A landscape with many valleys, sampled at points; each row gives a point and its height.
From any point a ball rolls to the lowest of the 6 points nearest to it. It stops when none of these is lower. Distance is the straight distance between rows; heights are no part of it.
Q_999 height 186: [180 157 158 99 141 128 144 132 101 137 168 55 154 133 156 127]
Q_179 height 737: [133 121 124 111 149 124 129 130 123 138 141 118 130 149 147 132]
Q_141 height 635: [137 119 120 107 150 133 129 121 120 136 149 132 137 149 159 137]
Q_533 height 316: [146 165 180 151 101 135 141 152 122 134 102 84 133 128 93 92]
Q_388 height 539: [130 110 110 104 151 138 126 123 122 131 147 154 138 149 158 140]
Q_570 height 574: [149 129 127 105 154 131 133 124 118 134 153 110 139 146 162 136]
Q_967 height 296: [88 102 101 128 132 120 118 117 140 113 106 160 106 130 106 127]
Q_931 height 755: [144 172 169 187 89 122 133 130 137 116 67 104 133 108 81 78]
Q_160 height 259: [93 117 116 136 125 112 121 125 140 115 102 140 102 122 99 125]
Q_663 height 168: [161 147 157 109 140 128 138 136 113 140 152 66 143 137 147 125]
Q_90 height 223: [129 150 162 146 111 124 141 149 125 133 106 99 121 126 95 110]
Q_147 height 35: [152 155 175 130 112 135 141 156 119 144 127 67 137 135 118 106]
Q_557 height 579: [110 119 128 126 135 119 130 136 130 127 115 122 111 135 112 127]
Q_299 height 473: [123 100 106 104 150 142 122 121 128 133 148 168 138 149 156 140]
Q_49 height 388: [154 137 141 110 148 124 133 130 115 138 153 88 140 143 157 132]
Q_239 height 478: [86 125 112 192 94 107 96 120 164 116 77 154 98 97 84 128]
Q_322 height 622: [125 160 158 182 93 117 130 134 139 121 74 120 123 102 83 99]
Q_247 height 275: [138 99 100 94 140 156 126 122 122 139 174 177 150 134 173 151]
Q_289 height 264: [129 154 164 159 102 125 140 147 128 130 93 104 122 118 87 106]
Q_751 height 177: [82 116 106 160 110 111 108 117 155 112 87 157 92 104 91 131]
Q_785 height 242: [190 163 161 92 140 128 148 130 98 131 177 46 161 124 159 124]
Q_952 height 663: [107 143 131 198 91 107 113 128 156 120 70 142 107 96 84 113]
Q_863 height 333: [95 87 97 115 138 130 111 110 137 111 112 188 116 137 121 134]
Q_364 height 438: [81 117 100 187 97 110 94 118 168 118 79 164 92 100 84 128]
Q_344 height 428: [74 94 86 166 104 112 88 103 165 105 86 179 90 105 92 133]
Q_950 height 83: [104 134 139 154 110 114 131 137 137 121 94 124 110 112 90 120]
Q_400 height 365: [100 107 108 120 138 124 121 123 136 119 117 155 113 141 119 129]
Q_197 height 762: [169 146 132 96 155 129 142 120 104 132 170 97 153 138 169 140]
Q_14 height 643: [135 129 137 116 144 124 131 137 123 137 137 99 128 146 137 128]
Q_918 height 392: [135 91 98 94 138 154 122 124 127 134 165 186 144 139 167 152]
Q_135 height 150: [156 127 103 87 146 155 147 122 104 132 196 150 159 124 184 155]
Q_54 height 323: [92 131 121 183 99 109 108 124 156 115 79 147 98 99 86 127]
Q_986 height 349: [133 141 158 132 124 126 140 152 124 138 121 87 124 136 112 114]
Q_588 height 733: [173 142 122 88 153 143 152 116 93 129 192 122 164 127 179 150]
Q_262 height 300: [80 108 101 175 99 109 93 116 161 113 84 163 93 101 89 130]
Q_698 height 166: [150 120 107 93 148 148 135 120 113 134 179 155 153 134 179 154]
Q_899 height 380: [106 144 139 175 98 112 124 132 145 120 83 131 108 102 84 118]
Q_740 height 352: [177 151 140 91 154 130 153 119 94 126 185 87 160 129 172 138]
Q_371 height 157: [154 145 162 121 131 129 136 147 120 144 140 69 132 140 131 118]
Q_469 height 664: [143 121 116 104 152 135 132 120 117 134 160 134 143 147 165 138]
Q_716 height 336: [136 108 106 101 146 146 125 120 122 134 160 165 144 143 167 145]
Q_705 height 163: [146 105 96 89 139 155 132 123 118 138 185 173 155 128 179 157]
Q_809 height 219: [141 111 102 97 146 149 131 121 120 137 169 168 150 141 174 150]
Q_177 height 130: [165 154 172 117 124 133 134 149 118 144 143 56 143 136 134 115]
Q_230 height 379: [116 137 149 142 117 123 136 143 130 129 103 106 115 123 96 118]
Q_361 height 224: [159 131 112 94 152 145 142 117 106 135 182 140 157 133 178 149]
Q_367 height 126: [83 112 110 150 117 113 112 120 147 112 92 150 97 111 95 129]
Q_309 height 147: [174 161 167 108 123 135 137 144 108 141 161 45 151 136 144 117]
Q_620 height 604: [121 133 147 133 126 121 137 145 130 131 114 105 117 134 108 121]
Q_2 height 131: [86 86 94 120 132 125 109 106 143 107 104 188 112 131 112 131]
Q_883 height 703: [114 153 149 188 93 110 123 133 148 120 72 129 111 99 84 109]
Q_495 height 497: [104 120 129 132 126 118 129 134 132 125 106 125 111 125 103 126]
Q_669 height 228: [94 132 128 167 105 112 117 128 146 120 89 139 101 105 86 125]
Q_832 height 357: [141 138 153 117 133 125 135 143 121 142 134 86 126 141 127 119]
Q_451 height 274: [114 145 149 160 105 117 132 140 134 124 89 114 115 112 87 116]
Q_941 height 391: [163 138 116 90 152 146 148 117 99 133 189 134 157 130 181 150]
Q_162 height 311: [82 89 92 130 126 122 106 105 147 106 99 182 104 124 107 128]
Q_202 height 461: [118 108 111 111 148 132 125 124 129 129 134 148 128 150 144 133]
Q_721 height 774: [138 167 159 212 86 112 117 121 155 118 49 114 124 103 82 71]
Q_580 height 390: [111 97 106 108 143 135 120 121 134 124 126 170 125 150 135 132]
Q_974 height 401: [109 112 116 116 144 123 126 124 129 128 123 142 118 144 130 130]
Q_595 height 32: [138 153 168 140 114 130 140 152 124 139 116 88 127 129 104 107]
Q_556 height 136: [156 111 94 75 133 159 144 122 106 135 202 165 159 120 182 166]
Q_261 height 427: [115 90 98 104 143 148 118 120 131 128 142 190 136 145 149 142]
Q_430 height 735: [121 122 132 121 138 122 133 137 127 133 123 113 119 142 123 127]
Q_815 height 659: [160 138 124 100 153 134 137 119 109 135 171 114 151 138 170 138]

For each start below, name the point where the ball stops.
Q_952 => Q_950
Q_663 => Q_595
Q_14 => Q_595
Q_588 => Q_556
Q_239 => Q_367

Call two points neighbours if one is among the 6 nearest of the other. Go from one point of each pair to the other, from neighbour to neighbour, staying as low as possible. Name the highest point that can't be avoided.
Q_367 / Q_950 => Q_669
Q_367 / Q_595 => Q_451
Q_556 / Q_595 => Q_941

Two balls start at each pair of points below. Name the first point that both come to, or write none.
Q_999 / Q_309 => Q_147
Q_261 / Q_815 => Q_135
Q_388 / Q_49 => none
Q_931 / Q_620 => Q_595
